A landscape with many valleys, sampled at points; each row gives a point and its height.
From any point a ball rolls to the lowest of the 3 points nearest to it. It stops when none of these is lower. Distance is the straight distance between rows; heights are no part of it.
q_663 height 45.2: [ 23  22 -16 -27 -11 -23  -7  13  15 -13   2  -6  14   9  -7  -1  10 -17
  -9   6  26 -23  -7  -2   2   5]
q_583 height 70.1: [  2 -14  14   2 -17 -28 -13   2 -16  26  -8 -27  12   4 -16 -48  -7  11
  27 -15 -27  -1 -12  -9  18  36]
q_923 height 29.4: [  6  -8  14  -5 -11 -30  -5 -15   2  -5  -4  -5   4   0 -17 -10   6  -7
 -17   4 -18   1 -10  -1  14  14]
q_662 height 17.6: [-12  13 -13  -1   4   6  -7 -14 -18 -24 -12  -6   1   6  -1  13 -13  -4
 -13  18   9   8  -5   4  -2 -34]
q_140 height 50.0: [ -2   1  -7  11  23  15  13   0  -6  19  16  18 -16  -8  12  -2   9  20
  -1 -10  19  10   0  15 -11  -4]
q_610 height 24.7: [ -6  -4   8  -5   1  -3  -5  -1  13  -2   1   8  -2  -9 -23 -15   4 -21
  -5   9 -22  11  -7   2  11   6]
q_597 height 32.6: [ -7   4 -19   6  19  20  10  -6  10 -14  18  18 -12 -11   8   0   4  13
  -8   0   9  12  13  13 -11 -19]
q_269 height 32.5: [  2   5  13   3 -23 -13  -5   5  11  15  -2   3   7  -3 -14 -33 -10 -13
  10   8 -19   1 -11  -9  24  20]
q_530 height 34.4: [ 12   4   5 -12 -14 -25  -9   2  17  -2   3  -6  18  -3 -11 -27   1 -15
  -2  13  -3   5  -7   1  20  13]
q_369 height 33.1: [ 12  -8   8 -12  -7 -40 -12 -17   3 -13   2 -13  -2  -1 -24  -9   1   0
 -28   8  -7  11 -13  -2  11   7]
q_316 height 23.5: [ 26 -10  31  -9 -16 -17 -11 -24 -11  -5 -13 -17  16  -7   7  -5  -8   3
   4  -8 -46  14  -5  -4  12  34]
q_32 height 27.9: [ -7  16  -4 -15   3  26  19  16  -8  -2   6  -8  21  -4  23  12   6 -27
  19   0  11 -21   6   4 -10 -14]
q_584 height 34.1: [ -7  18 -11 -19   4  -5  -6   5   9 -28  -5  -7  20  -6  -7   2  12 -14
  -1   4   9 -11  -7  -5  -2  -3]
q_548 height 61.4: [ -3  -3   3   5   1 -13  -8  -9 -13  -6  -6  -5   3   0  -9  16   5 -11
 -10   7 -14   5 -12  12   1  -7]
q_322 height 41.5: [ -1  13 -21  12  22   9  17   3   5  -1  26  18  -7 -23   5  -9  18  18
   4  -9  26   3  17   7  -1  -7]
q_789 height 43.1: [ -1 -11  11  26  11  14  10  10   5  30  10  12 -14  -4  -1   5   8  21
  10 -21  13   9  -9   6   1   9]
q_398 height 39.3: [  5  -9  16  14  13  21   0  -6 -25   4  15  18 -11   1  10   2   1  45
   4 -26   9  13   7  17 -19  11]
q_115 height 49.4: [ -4  11   8   2 -12  -3  -8  15  10  11   3   7  23  -3 -12  -6   6 -15
  11  -1   4  -7 -18  -5  22   3]
q_875 height 37.0: [  1  14 -10 -20  -2 -16 -16  10  19 -15  -8   3  14  -9 -11  -6   8 -14
 -12   4  -7   9  -1 -14  10   1]
q_932 height 34.0: [-11 -12   8  18  -6   5  -1   3 -19  14  -8  -2 -16  10   7  18   6   8
   4  -9 -15   0 -10   2  -3  -1]
q_749 height 20.1: [ -9  12 -17 -14   5  36  23   1   2 -18   7 -13   9   0  32   6  -4 -19
  20   7  14 -14  17   9 -23 -28]
q_374 height 61.0: [  7  19 -16  -9  -3 -19 -17   8 -21  -3 -12  -8  17   7   0   8   1  -1
  -8  13  25 -12 -21 -10   1  -8]
q_268 height 33.5: [ 14 -10  22 -17 -18 -29 -19  -3  -7  14 -21 -26  18  11   2  -7   1  30
  20 -21 -40   9  10 -15  14  29]
q_944 height 68.2: [ -9   7   4  13   2  -4 -17   4 -35  -5 -14  -8  -2  19   0   9   5   2
  -8   1  -3   2 -24  -2  -4 -12]
q_651 height 6.9: [-19   8 -14  -1   6  12   0  -8 -10 -15  -4   4   2   6  14  14  -5  -8
   3  18   8   1   2   6   1 -29]
q_590 height 38.2: [-16  21 -15 -20   3  12   3   6  29  -8   2   6  12 -16  -4  16  15 -23
   0   3   3   1  11  -1  -5 -10]
q_711 height 52.6: [ -7   0  -2  25  17  15  13  14  -9  24  13  22 -11  -4   8  -9   5  18
   4 -24  22   5  -5   5  -4   1]
q_141 height 33.9: [ -4  -5  17  16   9   6   1  -1 -14  15   8   8 -20   7   3  10   5  26
  -3  -8   2   8   1  10 -11   9]
q_419 height 33.3: [  6 -21  13  15  10   7   4  -1  13  19   5  21 -18  -7  -6  10   9   9
   4  -5  -9  19  -5  12  -6  21]
q_421 height 32.0: [  0  10 -30   2  23  30   7  -7   2 -10  20  10 -13   0  31  -5  -6  16
  -7   9  19   5  27   7 -18 -23]
q_105 height 39.8: [ 12  22 -11 -33  -9 -19 -13   9  23 -18  -3  -4  21   0 -21 -14   6 -27
  -5   2   3 -11  -4  -9   7   8]
q_797 height 28.7: [-10 -11   5   9  -2   8   8   0  18   3   2  16 -15 -17 -12  12   1  -5
 -12   6 -12  14   0   9   6   2]
q_966 height 23.4: [ -4  13  -9  -3  -2   9   5   3  -6 -12  -4  -7  13   0   6   7   0 -11
   9  14   7  -6  -4 -10  -1 -14]
q_96 height 57.1: [ -3   5   0   6  -3  -6 -13   9  -9   4 -10  12  -7   0  -8   8   1 -12
  -1   5  -1   5 -13  -6  13 -10]
q_371 height 37.8: [  1   6  -7 -10   1 -26 -24  -1  -1 -29  -8  -8   4   4 -20  -2   7  -1
 -29  15   2   9  -7  -2  -5  -8]
q_660 height 27.2: [-12 -14  20  13  -1   3  -3  -4 -10   7 -10   6 -13  -2  -3  22   2   2
   3 -12 -19   6  -8   6  -4   7]
q_350 height 58.1: [-10  -4  12  16   5  11   7  19   9  28  -4   9 -12   1  -3   6   5  -6
  22  -5   7  -2   0 -15  20  -1]
q_761 height 38.4: [  1  16 -14  -2  11  17  22   9  29 -10  18  16  -2 -24   4   6  17  -3
  10 -11  26 -10  30   6 -12  -4]
q_656 height 49.9: [-14   1   0  12  23   8  11  -6 -10  -2  17  30 -13 -23   4 -15   8  26
  -2 -21  28  17   4  20   1  -4]
q_425 height 39.9: [  9  -7 -26  -2  16  38   7 -19  11 -30  25  -2 -29  14  44 -10 -16  14
   4  14  10   0  28  12 -12 -35]
q_216 height 31.5: [ 17 -11  17  -7 -18 -32   2 -19  -9   3  -4 -26   9  -8 -11 -33 -11  -3
   5   4 -39  -4   8   0   3  44]
q_645 height 60.1: [ 23 -17   9  -5 -25 -43 -11  -1   5  27 -10 -13  -2  28 -13 -25  -2  16
   0 -10  -6  -4 -15 -17  10  34]
q_158 height 19.7: [  2 -13  11   9  -5  -2  11   2  13  17  -3   5  -6 -13 -13 -13  -7 -20
  10   1 -24   8   2  -1  15  18]
q_803 height 56.7: [ -2  -2  -6  11  14  37  12  -3 -15   2  19   2 -11  17  40  -9 -15  22
   9   2  28   1   0   3 -18 -21]
q_524 height 53.9: [-12   4   3   9   5  11  11  12  11  14   2  13  -6  -8   2   0   0 -17
   7   3   8  -5   0   5   3   0]
q_298 height 66.3: [  6  -6   8  18   3   6  14  13  30  22  18  16 -12 -14 -13 -24   0  -8
  13  -7   8   1   8  -2  18   6]
q_971 height 40.8: [  1   0 -19  -2   9  32  19 -13   5 -10   7  -9  -8  16  45   3 -22 -10
   6  12   2  -3   9   7 -12 -34]
q_247 height 50.3: [ 28  -1  -9 -12 -14 -31 -14  18  17  15  -8  -6   1  19  -8 -20  -4   0
  -7   1  22 -17  -6 -21  10  20]
q_788 height 24.0: [  6  11  -8   1   7  33  31  16  11   1  14  11  11  -6  23  13  13 -14
  17   0  31 -24  14   2   0 -12]
q_92 height 41.1: [ -4   9   8  -2 -13  -3  -3  17   6  19 -12   3  11  -1  -6 -16  -9 -15
  24   3  -5  -7 -14 -13  35   6]
q_342 height 67.9: [  3  -8  10  -1 -30 -32   3  -9   1  22  -1 -29   0   9  -9 -51 -17  15
  11  -4 -11 -15  -5 -15   9  38]
q_129 height 61.1: [ 17   3  -6  -3 -10 -29 -21   9   1   0 -13  -8   7  24  -7  -1  10   7
 -13   1  21 -15 -13 -17   0  -3]
q_776 height 40.6: [ 14 -15  -1  -7  -9 -37 -10  -4  -3 -21   1 -17  -4  12 -31   9  -3  16
 -52   6  -3  -7   5  -2  -8   7]
q_80 height 34.3: [  2  16  -9 -21  -1  15   5  12   4  -8  -1  -1  23 -12  -3   6   9 -30
  10   2  13 -12   6   1   2 -12]
q_698 height 24.3: [ -3 -20  27   3 -21 -12  -2   5   6  24  -4  -7   1  -8 -15 -18 -12  -7
  14  -8 -21   8 -13  -7  20  22]
q_996 height 19.0: [-11   2 -22  -2  10  13  -1  -4 -11 -13  -6  -2  -1  10  20   9 -16 -13
   0  22   9 -11   0   0 -11 -28]
q_201 height 15.9: [  4 -18  27   7 -14 -14  -5 -16   4  11  -5  -1   1 -14 -10   0  -5  -4
   5 -11 -36  16  -1   5   7  35]
q_835 height 47.9: [-11 -15  -8  16  17  25  -1  -9 -18  -2  10   4 -25  13  22  12 -15   2
   2   8   4  -3  -2   1 -10 -21]
q_241 height 47.5: [-10  -9  16  11  -8   1   6  14  -5  19  -6  10  -3  -5   1   5   7  -5
   1  -5  -6  -6  -8  -1  15   0]
q_793 height 23.2: [ -2   6 -22   9  14  25  15  -4   7  -4  12   9 -10   3  25  12  -2   2
  -7  11  15  -3  11   4 -15 -19]
q_861 height 30.0: [  6 -20  14  17   9   5   6 -11  -8   8   3   8  -5   1  -5  22  -6  18
  -5 -21 -10   8   5  14 -11  18]
q_319 height 49.8: [-17  -7   1   5   7  13  -5  -5  -7  -4  -3   3 -12   4  -2  19  -4  -4
  -8  11  -6  -5  -3   4  -9 -16]
q_74 height 48.2: [ 19   0 -12  -3  -1 -32 -20  -2 -11 -10  -7  -8   2  16  -4  12   0   6
 -27  17  18 -13 -11  -3 -12  -7]
q_999 height 43.8: [-15   2  -8  16   7  12  10  10  -4   1   0  17  -9  -8   5  19  -2  -8
  -1   7   5  -1  -7   5  -8 -15]
q_724 height 39.4: [-10 -13   2  17  19  13   9  -9  -1 -13   2  17 -17   6  -9  25  -3   4
 -10   7  -5  12  12   9 -24  -7]
q_621 height 19.2: [ 13 -22  28   1  -1  -3 -10  -7 -12  11 -17  -9   2   0   0  18  -1  13
  12 -16 -43  12  12  -4   4  26]
q_169 height 64.5: [  1   0   1  23  10  13  20  18  21  25  16  25  -5  -7  -3   7   7  -3
  16 -13  24 -12   0  -2   8  -2]
q_540 height 61.7: [  1  -1  -2  -2  -2 -21 -16  -3 -30 -15 -11 -11   9  23   2   3  -9  21
 -20  11  25  -7 -25  -8 -12 -16]
q_641 height 55.1: [-19   4 -10  17  10  20  19  12  -8  13   1  14   1   5  19  17  -1   1
  12   0  21  -5  -3  -2   2 -12]
q_10 height 61.6: [  1  -3  -6  -5   0   9  19   9  37   7   6  15   2 -19 -11  -3   4 -24
  10   3   4   4  16  -6  15   0]
q_21 height 22.5: [ -2 -14  25   7  -2  -1 -12  -4 -19  21 -22 -14   3   6   0  27   1  15
   8 -21 -24   9  -2   1  -1  16]
q_639 height 53.5: [-13   7  -5   5  22  16   0 -10 -16 -11  25  13 -19 -11   1  -7  -7  22
 -14 -20  16  20  16  27 -17  -3]
q_79 height 28.9: [ 24 -16  26 -12 -17 -34 -16 -21 -15   0 -12 -26  17  10 -10  -8   1  26
  -3  -8 -38   6  -1  -2   5  37]
q_730 height 54.6: [-12  -2  22  -1 -11 -10 -17   0 -21  17 -15 -11   2   8 -10   0   6   1
   4  -6 -17   2 -20  -7  12   6]
q_273 height 1.8: [ -7   6 -15  -1  21  31  29  14  15  -7  13   1   0 -10  27   6   2  -7
   8   4  30 -10  16  -3 -17 -20]
q_13 height 33.4: [ 20  -7  22 -10 -16 -28 -20 -15 -19   2 -20 -16  25  22  -7   7   5  23
  -3 -24 -33  -3   4  -8   7  30]
q_147 height 37.5: [ -7  24 -16 -27   4  18   4   4   0 -25  -2 -15  27  -4   3  11   9 -21
   6  -1  15  -9   6  -1  -6 -22]
q_545 height 25.4: [ -9  21 -20 -19  -2  40  11  -5  20 -22   2 -18 -10 -14  29  12   6 -17
  12   4   7  -9  30   0 -26 -23]
q_226 height 39.6: [ 13  13 -25 -24 -11 -29 -20   0  24 -20  -2  -7   5   2 -16  -2   9  -9
 -16   4   0  -9   8  -6  -5  -2]
q_846 height 58.6: [-15  12   3   0  -7   8   2  22  -1  14  -5   2   7   0   6   4   9 -14
   6   4  10 -12 -11  -2  13  -6]
q_160 height 44.0: [ 13  -2  15 -12 -20 -27 -21  -5 -23  13 -16 -15  -2  19 -15  -1  10  22
  -9 -11 -14   2 -15 -10   0  15]
q_722 height 15.5: [-20   9 -18  -4   5  16   4   2   4 -19   3   3  -5  -9  11  14  -2  -6
  -6  11   2  -7  12   2  -9 -19]
q_928 height 35.8: [-12  -3 -11   4  14  17   2   0   6  -6  10  16 -18 -12  -1   8   0  11
  -9   4   9   4  10  12 -17 -17]
q_476 height 19.6: [  9 -13  25  -4  -7 -11 -14 -16 -16  -7 -17  -2   6  -5 -14  16  -9   7
 -12  -8 -40   5  -1   5   6  17]
q_301 height 38.0: [ -4  -8   8   8 -20 -19  15 -13   4   6  -6 -10  14 -13 -21 -50 -17 -16
  11   8 -29   8   2  -8  16  26]
q_840 height 41.0: [ -6  -9 -12   4  15  29   6 -10  -4 -29   3   8 -23   3   9  12 -13   5
  -2  14   4   9   8  14 -19 -29]
q_370 height 15.8: [-14  14 -21 -10   3  19   4  -8  -3 -27  -4 -13   6  -3   9  18 -10 -10
   1  18  12   3  13  -1 -14 -38]
q_855 height 39.7: [ 30   1 -10 -13 -14 -37 -10  -8  18  -2   0  -6   6  15 -23 -31  -4  -1
 -26   7  -3   3  -6 -13   5  19]

Where does a ball stop that starts at each point below?
q_645 -> q_201
q_247 -> q_158
q_944 -> q_201
q_371 -> q_158
q_776 -> q_158
q_398 -> q_201
q_141 -> q_201
